The views of a scene show one set of named points, each view turned or mirrored, and shifted as a whole, with a little noise and some points left out.
In the rows, 128 means zero.

Scene 1
View 1
navol: [134 113 134 116  87  80 201 185 106 116 174  92 142 140 135 122 148 122
 195 139]
ped: [138 130 129 133 110 109 213 190 107 172 206 130 128 127 139 137 163  93
 187 116]
lapi: [130 108 122 108 117  69 208 167  84  61 138  84 112 142 148 136 120 106
 169 171]
Bakun: [137 137 130 155 126  98 178 153 112 130 191 150  98 127 163 126 136  88
 191 164]
Situl: [148 100 109 176 104 116 103 136 119 158 114 166 123  87 169 106 107 123
 164 192]
rupez: [145 141 120 155 148 129 164 122 102 118 180 174  72 125 173 139 120  61
 174 188]
mig: [167 136 129 155 123 149 123  88 118 110 187 186  91 134 172 121 115  74
 199 208]
Fuga: [132 105 118 152 108  76 146 147 108  95 120 131 106 107 168 114 102 120
 174 202]
kez: [134 108 114 153 103  97 154 160 110 149 140 136 126 104 150 116 121 118
 167 167]
bolug: [155  93 109 117 112 117 153 134  87  94 101 116 127 115 149 120  98 110
 151 184]
lelu: [107 114 112 158 138  42 204 194  93 114 121 112  88  96 170 130 119 114
 156 167]
fop: [135 124 105 135 178  94 204 133  73  61 121 145  49 118 182 154  95  56
 141 198]
Kota: [149 123 134 157  77 109 120 137 134 132 180 143 133 125 159  97 132 127
 216 185]
zoka: [148 126 126 116 118 120 199 153  96 123 190 127 114 145 147 141 142  80
 187 145]
Tul: [146 119  95 137 177 132 192 128  81 103 121 158  66 112 178 153  94  49
 127 188]
lur: [149 140 149  76 114 109 242 156  84  65 241  90 112 192 135 147 168  70
 222 134]
ziko: [158 147 119 158 145 156 159 121 110 165 205 194  80 120 172 141 133  54
 178 169]
View 2
Situl: [141  94 114 139 113 124  98 176  85 142 112 162 141 170  84 129 145 117
 125 165]
rupez: [150 139 149 142 128 126 107 102  95 143 121 134  81 159 139 163  76 134
 106 132]
lapi: [167 130  82 151 100 118 151 132 155 130 145 135 119 117 159 119  82 130
  92 118]
zoka: [180 157 102 159 138  89 133 143 148 136 109 121 120 115 172 143 135 145
 103 121]
fop: [172 148 123 143 103 167 136  95 124 148 185 143 105 174 135 117  34 162
  94 110]
Kota: [131  97 107 148 114  86 115 158 111 116  79 136 111 106 133 161 137  94
 110 158]
Bakun: [157 158 115 136 139  89 127  84 123 112  97 134  97 121 178 171 117 125
  78 135]
lur: [178 176  99 175 138  70 169  99 185 118 111  88  76  53 235 171  71 137
  81  92]
kez: [161 128  98 145 124 109 119 153 119 130 108 146 139 142 130 126 152 131
 108 149]
lelu: [171 140  65 124 108 132 143 105 138 112 160 173 156 161 148 104 127 141
  66 139]
Tul: [176 152 140 147 113 161 123 116 108 167 163 144 103 185 124 121  60 175
 109 117]
bolug: [162 112  93 157 103 128 139 182 140 150 154 135 134 138 118 105  95 142
 124 122]
Fuga: [140  95  84 135  94 127 132 146 125 119 143 157 135 141 117 116 104 117
  96 146]
View 3
fop: [115  91 152 199  34 152 163 124 157  85 138 167 194 109  81 150 140 170
 136 149]
Fuga: [149 108 158 204  95 156 190 176 146 100 150  89 143 116 116  92 126 174
 121 119]
rupez: [118 124 135 136  93 136 155 159 151 121 116 150 197 129  72 109 128 170
 116 108]
Situl: [144 116 144 185 113 126 179 195 141  91 124  48 141 172  78  75 102 189
 124 112]
mig: [133 117 127 126 115 130 159 166 153 111  83 133 173 107  60  65 112 156
 110  78]
ziko: [106 142 131 104 123 116 139 165 142 130 104 138 211 161  55 112 122 166
 101 102]
lelu: [130 118 169 211  86 168 191 161 137 121 194 103 180 144 143 145 155 187
 125 154]
lur: [114 147 133 132 131 171 150 169 138 134 161 223 175  67 194 183 130 116
  36  87]
navol: [129 143 146 172 139 166 175 195 132 125 181 123 151 123 190 148 127 153
  61 110]
Tul: [104  98 144 185  47 132 147 136 154  80 123 150 192 144  63 152 127 166
 126 149]
bolug: [139 103 153 219  84 143 166 176 149  61 132 104 123 127 116 132 104 160
  94 115]
lapi: [133 113 152 198  89 163 175 163 143  96 158 145 151  95 150 141 130 157
  95 124]
ped: [103 166 138 134 154 145 151 195 125 141 177 130 190 168 152 157 129 166
  58 114]
kez: [133 131 147 179 123 144 175 194 133 110 155  79 154 156 123 119 114 176
  97 117]
Kota: [146 129 138 149 153 143 177 203 142 123 131  91 144 121 126  72 105 164
  90  82]
Bakun: [123 138 138 142 127 151 165 177 141 141 150 130 189 127 119 119 134 165
  96 110]
View 4
mig: [131 137 163  87 152 122 164 139 102  98  69 185 154 138 101 127  94 132
 103 141]
kez: [127 165  94 127 158  94 133 113 117 139  99 145 135  82  75 123 157 175
  97 105]
zoka: [149 120  93  94 121 102 143 139 136 170 124 148 154 117  64 143 154 120
  82 132]
navol: [144 150  60 104 147 108 136 161 157 186 128 146 116  79  45 146 181 140
  85 110]
Fuga: [ 99 172 112 127 166  76 119 146 113 122  67 145  99  89  88 127 160 139
  90 116]
Situl: [ 97 189 138 146 182  88 128  88  81  91  54 167 121  93 117 102 122 217
 112 105]
ziko: [166 135 148  89 118 109 172  98  98 113  98 146 211 133  86 135 107 129
 100 139]
ped: [182 153  70  98 120 110 160 116 141 179 138 122 175  89  40 148 167 146
  85 112]
bolug: [ 92 125 104 133 161  72  99 129 109 149  87 164  99 118 106 107 159 148
  77 123]
fop: [ 99 123 135 125 125  25 101 147  84 113  81 107 141 136 103 128 164  66
  66 150]
Kota: [136 170 114 104 169 136 167 145 133 133  86 187 119  84  73 132 127 178
 107 110]
Bakun: [156 164 111  97 136 100 159 146 122 134 100 130 159 102  63 146 147 122
  94 123]
rupez: [144 140 148  91 128  90 152 133  95 106  84 138 174 123  88 136 126 106
  91 138]

In a view up to two points have been moved. Name them for each view, in the order of its rows, or write -.
view 1 -> lapi
view 2 -> zoka, Bakun
view 3 -> -
view 4 -> Situl

Scene 2
View 1
zit: [148 142 132 174 103 116  74 127 152 118 145 144 154 143 130  74 115 167
 170 134]
lir: [130 143 154 158 122 144 108 150 152  95 110 144 133 165 131 101  64 167
 169 107]
nuv: [139 117 144 172  86 132  93 127 126  76 145 177 152 146 169  92 114 174
 153 142]
gero: [149 129 148 151 124 110 122 126 140  80 117 142 149 135 152 124  98 171
 149 124]
geti: [150 136 132 165 127  99  98 115 149  92 118 141 161 119 139 116 109 152
 131 117]
vunid: [163 149 142 162 149  96  86 117 147  91 118 145 142 108 149 113  91 136
 135 139]
timid: [117  97 166 134 101 149 184 149 131  54  89 140 155 176 152 156  77 208
 154  83]
Kug: [166 161  95 186 153  66  66  95 183 135 109 111 183  82  85 102 139 131
 101  92]
bik: [118 127 148 163 114 152 126 148 144  73  95 159 146 164 133 124  62 166
 139  86]
nobi: [136 131 137 174 108 134  92 132 145  88 122 163 152 148 138  96  89 158
 145 115]
gome: [151 132 154 140 152 100 135 124 141  68  90 132 143 120 152 153  80 153
 126 110]
kom: [140 138 150 153 132 124 110 134 145  87 110 144 139 145 140 114  74 161
 149 116]
Dalib: [160 123 175 124 124 102 147 128 129  70 118 124 139 140 179 141  97 193
 178 147]
dulap: [130 118 174 128 119 137 169 148 136  67  94 130 137 169 158 148  68 199
 173 103]
nifi: [127 123 133 157 113 126 134 136 160  98  97 127 170 151 114 123 102 182
 140  74]
rar: [134 138 129 186 125 132  73 126 140  76 115 181 146 130 139 102  80 128
 114 113]
geber: [144 133 144 163 108 121  95 127 142  95 135 149 149 147 147  94 106 171
 163 132]
View 2
vunid: [117  83 163  92 175  99  94 140  84 121  62 157 117 118 136 115 168  89
 152 102]
timid: [207  79 153  77 148 185 106 172 159 145 162 127  83 135 138 142 158 105
 123  86]
lir: [138  97 161 105 146 131 120 149 123 134 116 132 125 109 160 152 152 132
 128 112]
Kug: [101  94 229 119 138  51  70  93  77  96  74 164 156 148  96  60 153  82
 180  89]
geber: [108  93 170  97 150 142 109 142 128 119  81 145 120 124 150 149 154  85
 132 110]
nobi: [119  83 172  96 151 137 111 131 128 128  94 146 128 118 148 136 134 102
 146 123]
gero: [143  85 164  86 158 134  99 154 116 126  94 145 106 129 137 129 168  85
 135  92]
rar: [124  67 165  90 174 123 105 120 110 136  79 158 131 105 140 109 121 104
 169 140]
dulap: [188  88 146  85 153 163 109 179 135 140 146 126  88 127 148 152 177 113
 111  78]
kom: [141  95 165 101 155 115 103 146 107 126 105 140 122 116 148 133 163 119
 135  99]
geti: [124  84 179  92 157 120  89 134 107 116  81 155 120 131 126 110 156  82
 153 100]
zit: [ 79 101 189 110 130 126 111 126 120 109  73 146 138 128 147 145 149  86
 137 110]
nuv: [100  75 161  82 157 172 109 143 142 124  70 152 110 121 152 153 140  65
 138 126]
bik: [169  76 158  90 155 150 111 143 137 146 136 138 118 112 147 131 131 128
 145 119]
nifi: [159  91 193 104 126 133  99 137 140 124 142 138 122 143 124 115 144 106
 142  90]
gome: [166  77 158  85 177 113  91 151  95 129 100 152 104 121 127 106 169  98
 149  90]
View 3
gome: [ 77 177 101 125 109 133 165 162 100 147 115 153 169 108 140 136 117 143
 106 150]
gero: [ 82 167  93 107  99 121 174 135  87 145 112 168 157 120 135 129 136 135
 120 126]
nuv: [119 144  85  86  94 113 161  96  72 139 106 161 159 117 111 113 149 126
 161 104]
lir: [ 74 158 102 111 141 116 153 117  72 178 103 166 131 127 162 104 140 108
 129 134]
geber: [ 93 146  92  94 109 110 164 120  83 148  96 173 147 135 122 113 146 113
 141 110]
kom: [ 82 163  99 115 123 122 159 136  83 162 104 161 150 121 143 116 129 120
 125 135]
zit: [ 93 124  93  91 111 108 155 131  93 145  77 183 147 154 111  99 151  93
 148 107]
nifi: [ 61 134 110 107 110  98 157 133 119 142 115 184 148 118 181  96 135 137
 101 131]
bik: [ 82 154 109 117 133 114 142 109  84 166 125 152 146 101 183  97 129 132
 124 145]
rar: [119 138 100 123 125 125 125 140 103 146  96 131 175 108 123 102 116 115
 152 149]
dulap: [ 55 191  99 111 116 117 191 103  58 171 141 175 130 103 189 133 144 155
  98 126]
nobi: [ 98 138 100 106 120 111 144 121  89 151  99 159 156 122 135  98 137 112
 145 128]
Kug: [ 72 103 111 125  96 116 142 235 177 108  60 180 189 155 102 100 114 100
 111 142]
timid: [ 59 178 103 105 102 104 183  83  72 158 157 173 137  84 211 117 144 176
  93 131]
Dalib: [ 68 200  84 100  88 131 207 123  59 153 121 177 144 121 131 157 146 147
 106 108]
View 4
gome: [ 76  81 128 179 137 118 143 111  76 121 110 130 123 126  81 128  91  99
 127 119]
zit: [116  88 180 205 158 138  99 123 135 116  96 124  88 121 100 107 169 122
 114 112]
timid: [119 106 111 163 120 133 208  76 108 129 117  85 111 135 171 135  68 115
 131 107]
Dalib: [125  80 137 211 136 111 188 143 100 112  99 107 142 125 123 100 102  78
 129 112]
dulap: [118  95 124 169 134 124 205 106 103 127 117  91 116 112 150 118  71 106
 121 120]
gero: [ 99  84 140 195 140 124 147 117 101 115 106 119 121 130 107 120 114 103
 126 113]
lir: [101  90 159 165 157 143 146 117 119 128 119 102  93  88 124 120 117 131
 106 128]
nobi: [ 89  92 159 186 152 146 114 110 121 117 115 118 102 120 117 135 137 132
 126 114]
geber: [108  91 161 202 149 134 127 129 125 114 102 115 107 123 114 116 143 115
 122 111]
nuv: [ 91  89 161 208 146 150 123 131 129 109 115 104 129 135 137 142 147 132
 141 104]
geti: [ 86  84 145 198 143 123 112 109  99 116  97 138 107 138  79 125 132 105
 127 111]
Kug: [ 76  78 147 188 153 106  54  75  85 122  78 190  57 150   5 112 152  96
 105 114]
vunid: [ 71  71 154 200 152 123 112 137  90 112 104 141 123 117  64 119 130 104
 125 122]
rar: [ 52  84 155 182 150 153  90 112 107 113 123 126 117 124  94 156 134 142
 137 116]
bik: [ 85  98 138 155 143 148 145  91 111 129 126 103 100 110 133 145  97 141
 120 120]
kom: [ 90  86 150 178 149 132 140 118 103 122 116 116 111 107 107 122 112 118
 121 123]

In a view up to two points have been moved. Name them for each view, in the order of its rows, or write -.
view 1 -> gome
view 2 -> kom
view 3 -> -
view 4 -> nuv

Scene 3
View 1
riv: [138 171 158 111 179 192 138  96 164 141 155 111 133 152 128 146 140 126
 135 100]
zivu: [121 179 171 112 184 199 128  82 170 128 159 110 120 158 133 157 119 118
 127  97]
Vitem: [ 92 196 160  70 163 198 117  93 181 160 123 118 100 154 133 158  68  21
 143 130]
lifo: [148 168 135 127 173 179 158 104 175 145 154 130 144 146 112 154 151 133
 131 105]
kar: [139 176 141 156 209 193 144  82 174 145 191 145 119 178 105 185 128 133
  94  86]
medo: [200 147 114 113 131 140 139  90 148 157 168 145  95 147 131 133 162 178
  96 100]
pazu: [201 148 102  92 105 123 137  81 151 149 155 162  52 146 148 141 117 147
  76 108]
zesis: [178 153 154  93 137 149 110 127 134 207 149 103 142 140 120 104 188 164
 155 127]
Tuvaf: [139 177 164  56 130 173 118  96 154 157 124 106  98 137 153 117 115  95
 143 126]
lizev: [195 159  90 125 143 144 175  94 171 144 154 172 108 146 109 162 146 148
  98 112]
Pud: [168 161 151  76 125 159 141  98 153 132 137 112 111 126 153 118 149 150
 132 111]
Ziru: [147 166 129  94 146 160 133 126 165 199 132 133 141 145 102 137 147  90
 162 144]
nafu: [154 170 134 128 176 173 151 124 165 182 145 117 166 146  94 143 172 123
 157 127]
Nela: [203 147 108  98 113 124 131 111 138 199 156 151  97 147 118 123 162 151
 115 128]
gugin: [149 170 172  82 143 182 132  89 155 119 139  99 117 132 152 116 139 142
 135  96]
nad: [147 175 126  55 116 163 159  96 178 126 104 136  94 126 150 138  96  75
 130 132]
ledem: [146 171 179  93 165 173  97 110 142 195 158  91 136 154 123 118 163 132
 157 120]
zev: [170 158 120 113 146 150 140 106 156 180 153 151 107 148 108 146 143 123
 118 120]
Dop: [143 164 191 144 212 194 110 125 145 193 182  77 188 166  94 128 209 172
 172 102]
View 2
medo: [116 123 131 167 166 109 137 139 191 172 107 183 105  95 145  92 154 164
 122  86]
Tuvaf: [161 155 125 134 148 158  76 119 107 126 106 133 145 140 112  88 173 163
 110 101]
Vitem: [177 150 138 116 163 200  33 147  81 117 125  81 184 138  94 130 136 186
 113 126]
ledem: [140 124 139 134 156 135 123 115 112 115  94 175 156 113  83 111 183 120
 145 123]
lifo: [126 143 146 169 179 147 127 146 140 146 138 143 177  89 118 121 134 126
 132 112]
gugin: [144 172 129 150 139 138 117  98 113 146 101 171 144 126 138  70 180 149
 106  88]
pazu: [125 121 121 153 171 129  85 163 188 171 105 139 100 121 150 102 141 207
 109  89]
nafu: [128 128 146 167 178 143 132 161 146 123 131 145 172  98  86 115 147  96
 150 123]
zivu: [148 153 154 135 168 164 107 121 101 149 128 143 188  93 128 144 128 162
 117 116]
zesis: [126 127 129 157 156 106 143 127 141 120  94 182 127 119  82  74 190  98
 153 106]
zev: [125 119 130 158 178 137 104 161 167 143 111 141 130 104 114 112 145 156
 131 104]
riv: [139 145 149 150 168 149 120 128 119 140 130 154 182  92 120 128 139 136
 133 113]
Nela: [117 111 113 167 165 105 119 163 197 145  94 160  91 119 110  76 172 149
 132  88]
nad: [151 174 117 158 157 167  59 151 131 142 128  93 151 148 134  70 147 181
  94  90]
lizev: [103 131 125 188 189 125 122 176 206 167 134 138 125  97 146 104 126 161
 116  85]
Pud: [131 164 127 164 152 139 121 116 136 153 115 162 143 124 141  73 166 150
 106  81]
View 3
nafu: [153 145 138  82 114 143 124 185 134 103 139 115 117 163 139 150 151  87
 153 135]
Dop: [161 139 163  76 169 147 193 235 117  70 127  88 120 148 150 153 173 128
 156 105]
kar: [126 112 132  61 139  89 131 211 138 145 164 173  92 178 139 152 119  76
 148  77]
riv: [132 127 143 105 139 116 128 169 149 113 143 152 116 154 155 143 132 118
 140 105]
zev: [113 115 123  89 104 138  98 179 133 143 134 135 127 151 112 127 107  84
 142 145]
ledem: [132 133 143 114 141 150 148 187 120  91 120 116 138 128 152 131 135 135
 121 139]
zesis: [131 121 146 111 125 168 144 187 129 101 100  84 141 126 112 120 137 141
 148 171]
pazu: [ 83  86 112 105  91 120  78 162 148 183 134 161 131 147  89 111  73  89
 137 147]
Nela: [ 99  98 125  98  92 158 107 179 135 157 114 102 138 136  74 110 101 106
 150 177]
gugin: [113 111 146 147 133 126 119 137 172 122 115 142 145 122 130 116 108 169
 142 141]
lizev: [116  94 129  80  89 117  86 170 161 174 146 141 108 174  77 131 107  81
 172 140]
Tuvaf: [113 135 125 146 120 138  98 131 145 109 125 163 143 126 163 120 103 133
 108 149]
nad: [113 140 108 143  91 128  56  98 173 136 144 182 129 151 152 127 102 109
 126 153]
lifo: [143 124 139  84 120 114 118 177 157 123 146 138 104 172 137 147 138  97
 161 110]
Ziru: [137 154 123 105  98 164  98 156 123 100 136 117 131 145 148 137 139  85
 129 160]
zivu: [125 126 138 107 148 104 119 163 152 118 147 183 114 156 173 149 120 117
 128  95]
View 4
nafu: [119 178 172 126 107 149 165 164 121 127  55 111 166 104 128 148  64 123
 179 127]
gugin: [136 122 138 110 136 149 143 119 125 122 114 109 161 128 153 119 114 108
  85 107]
Pud: [126 142 124 108 128 134 138 129 126 130 110 118 151 125 152 135 107 109
  94 110]
zev: [116 184 163 135 119 136 157 183 111 132  72 139 162 118 150 142  57 114
 158 115]
Nela: [108 196 165 123 144 138 163 199 115 103 101 154 131 126 141 134  62 118
  74 111]
kar: [ 90 142 123 134  89 144 174 147  78 150  88 173 202 125 176 162  41 115
 206 104]
ledem: [129 125 201 134 134 172 158 137 110 107  75 102 186 116 130 116  77 125
 140 110]
riv: [122 133 145 126 109 146 150 129 108 140  80 120 187 118 157 141  79 117
 171 109]
Vitem: [173 123 183 185 149 112  87 146 121 189  80 116 201 127 207  94  96  74
 191  97]
nad: [160 153 132 143 144  94  92 157 140 175 107 127 152 121 193 118 109  75
 123 104]
Ziru: [143 182 193 140 134 133 134 181 132 134  59 109 158 109 143 130  74 107
 153 122]
Tuvaf: [158 125 169 146 152 134 115 137 126 146  99 111 174 126 168  99 110  91
 118 103]
Dop: [104 129 197 107  95 197 203 123 101  90  43  88 200 101  96 144  55 158
 192 125]
medo: [ 91 169 121 102 123 142 177 166  98 107 117 166 142 131 151 147  67 122
  93 105]
pazu: [111 177 125 139 146 114 136 196  98 138 130 187 141 144 192 133  64  95
  88  94]

In a view up to two points have been moved. Name them for each view, in the order of its rows, or write -.
view 1 -> pazu, gugin
view 2 -> -
view 3 -> -
view 4 -> zev

Scene 4
View 1
nelum: [135  87  94 145 129 144 134 120 129 136 172  96  79 118 112 136 195 134
 135 139]
Zatev: [152 123 133  95 123 116 130 159 124 109 126 182 120 143 117 121 173  99
 138 128]
timu: [100 131 162 122 142 107 121  86 143 143 128 133 108 130 161 141 179 135
 146 152]
mebe: [177 126 117 100 106 123 186 131 138  84 113 104 126 109 134 102 164 123
 156  89]
pago: [155  97  88 143 115 141 166 116 122 110 159  63  86  99 118 127 184 136
 147 104]
teka: [105 152 116 185  69 149 130 137 227  85 188 148 160 148 156 120 114  59
  41 169]
nikil: [108 197 200  95 109  90 126 126 195  88  93 219 179 162 192 108 127  81
 113 153]
tobi: [148 178 156  97 107  97 133 158 115  93 107 189 142 145 121 115 142  65
 127 112]
sefo: [146 136 149  84 127 116 135 147 163 102 119 198 144 150 142 108 168  94
 131 142]
guz: [109 169 176 111 122  94 126 111 139 117 110 166 133 139 163 125 150  97
 137 133]
Tuz: [137 162 142 118  95 113 163 116 165  81 120 121 145 123 164 110 137  98
 125 115]
tasu: [114 111 106 157 121 132 104 129 106 144 185 125  83 133  98 147 178 103
 116 143]
toge: [117 155 163 101 122 103 125 123 153 111 112 174 141 140 157 124 161  99
 134 142]
romin: [141 128 133 107 117 119 135 152 152 104 142 175 132 143 123 113 167  93
 119 133]
ger: [137 104 110 139 122 130 135 127 111 126 157 101  88 121 107 131 180 112
 134 128]
kir: [154 143 115 126  81 133 167 153 193  62 148 137 160 135 148  98 134  81
  98 119]
bezu: [135 129 139 114 126 110 146 107 125 122 130 119 107 123 138 130 178 124
 149 125]
goded: [141 149 152  94 126 104 137 138 131 107 109 169 127 140 136 115 171 102
 147 126]
View 2
nelum: [128 163  85 129  40 158 162 159 125 176  72 141 122 131 141 110 132 118
 184 101]
teka: [ 99 198  83 129  87 168 128 140 145 105 154  85 104 164 126 196 133  31
 178 149]
pago: [170 169  74 100  42 161 167 191 127 164  88 153 120 119 138  94 164 122
 158  82]
Tuz: [152 146  87 101  70 120 125 151 152  83 162  94 112 140 109 117 178  96
 143 123]
nikil: [107 109 122 136  62  71  97  92 164  28 190  41 104 166  86 117 147  83
 166 174]
toge: [100 117 122 140  52 104 123 107 155  99 132  82 104 164 119  91 143 125
 168 138]
Zatev: [137 113 110 113  43 132 139  93 111 108 104  95 114 117 103  93 124 126
 159 133]
bezu: [142 127  97 119  43 121 141 155 145 128 116 114 121 133 121  81 157 129
 166 112]
tobi: [125 102 126 102  86 135 124  78 121  73 141  69  98 140 101  90 140 121
 124 136]
guz: [109 110 117 137  60  97 120 121 157  85 143  83 103 164 112  81 159 121
 156 133]
romin: [132 136 107 118  56 136 133 101 120 101 112  86 115 132 107 117 123 102
 163 139]
goded: [136 114 113 111  51 118 131 108 132  97 124  89 118 132 103  83 142 128
 157 132]
tasu: [ 89 155 100 143  63 170 157 134 131 174  75 126 100 156 151 109 129 123
 173 104]
mebe: [194 138  81  76  49 134 148 154 120 102 123 122 126  94 103  91 170 117
 130 103]
kir: [159 166  80  91  81 154 131 132 126  82 150  90 111 119 102 159 147  56
 148 142]
View 3
tasu: [145 125 113 109 183 166 102 149 186  98 225 155  84  72 135 139 187 105
  94 112]
guz: [129  93 147 153 133 122 116 117 143 135 152 141 120 123 125 120 179 183
 106 155]
sefo: [134 111 141 144 107  87 118 125 155 103 168 116 128 143 152 134 151 143
  75 155]
tobi: [135 112 162 168 109 114  79 107 148 103 180 151 127 155 153 111 123 172
 111 147]
goded: [123 109 154 128 118 117 118 126 156 111 179 139 101 143 137 130 155 157
  92 162]
Tuz: [102 126 169 127 142 123 141  89 131 119 168  93 108 141 129 112 167 152
 143 125]
nikil: [138  89 148 194 110  67 115  94 122 143 103 101 165 137 140 105 171 189
 107 162]
teka: [139 148 106 160 185 102 116  90 149 104 163  55 148  85 162 106 183  79
 136  70]
timu: [125 102 134 116 153 139 146 142 156 135 164 137  90  94 104 143 215 157
  89 157]
ger: [117 134 136  90 165 158 123 141 175  91 227 144  69 104 135 142 178 113
 104 118]
kir: [109 148 152 138 141  93 129  90 141  96 178  63 129 145 160 112 143 105
 132  98]
bezu: [105 117 157 100 142 144 140 133 162 115 193 139  79 123 118 141 182 149
 106 139]
toge: [134 103 145 146 126 105 125 117 147 123 154 126 123 126 129 125 175 167
  92 158]
pago: [ 88 149 160  61 164 170 155 138 171  90 241 120  40 120 121 148 178 103
 124 107]
romin: [125 124 153 138 107  93 115 120 154 101 177 112 120 148 155 129 143 134
  90 147]
View 4
bezu: [187  77 167 122  98 168 137 164 148  85 126 137 153 113 133  95 104 169
 139 119]
Zatev: [181 114 179 121 144 132 119 152 124  98 126 105 144 137 120  93 114 148
 143 131]
toge: [185 123 157 135 122 146 161 164 107  63 102 114 133 109 100 130 103 146
 130 131]
nikil: [164 167 138 152 132 140 199 169  47  46  80 108 132 106  69 189 110 142
 127 144]
sefo: [171 135 173 125 140 126 138 155  85  84 116 106 135 131  97 122 113 158
 151 133]
tobi: [172 153 165 142 149 135 148 163  99  81  98  92 164 140 152 128 114 122
 112 150]
romin: [166 127 167 124 136 135 124 139 110 100 114 104 131 114 116 103 127 162
 130 130]
pago: [162  56 186 118  79 187  96 143 181 124 150 158 159 107 173  59 126 203
 128 104]
mebe: [147  90 196 130  89 170 123 167 106 101 151 152 189 146 158  99 122 182
 146 122]
timu: [211  80 145 129  98 169 156 168 160  64 102 139 121  83  96 110  88 164
 135 113]
ger: [181  74 166 119 110 166 103 142 181 115 131 128 140 103 157  67 124 177
 122 111]
teka: [113 157 141 132 115 160 122  88 112 106 105 113  87  41 125 133 173 216
  81 111]
nelum: [188  65 172 108 104 164  96 128 189 118 137 136 119  90 140  57 119 189
 129 101]
Tuz: [145 120 164 140  91 174 154 163  94  80 117 144 161 104 141 138 126 182
 116 128]
guz: [192 119 146 142 120 158 169 175 117  59  93 118 138 107 116 135  97 136
 122 130]

In a view up to two points have been moved. Name them for each view, in the order of its rows, or write -.
view 1 -> teka
view 2 -> toge
view 3 -> romin
view 4 -> -
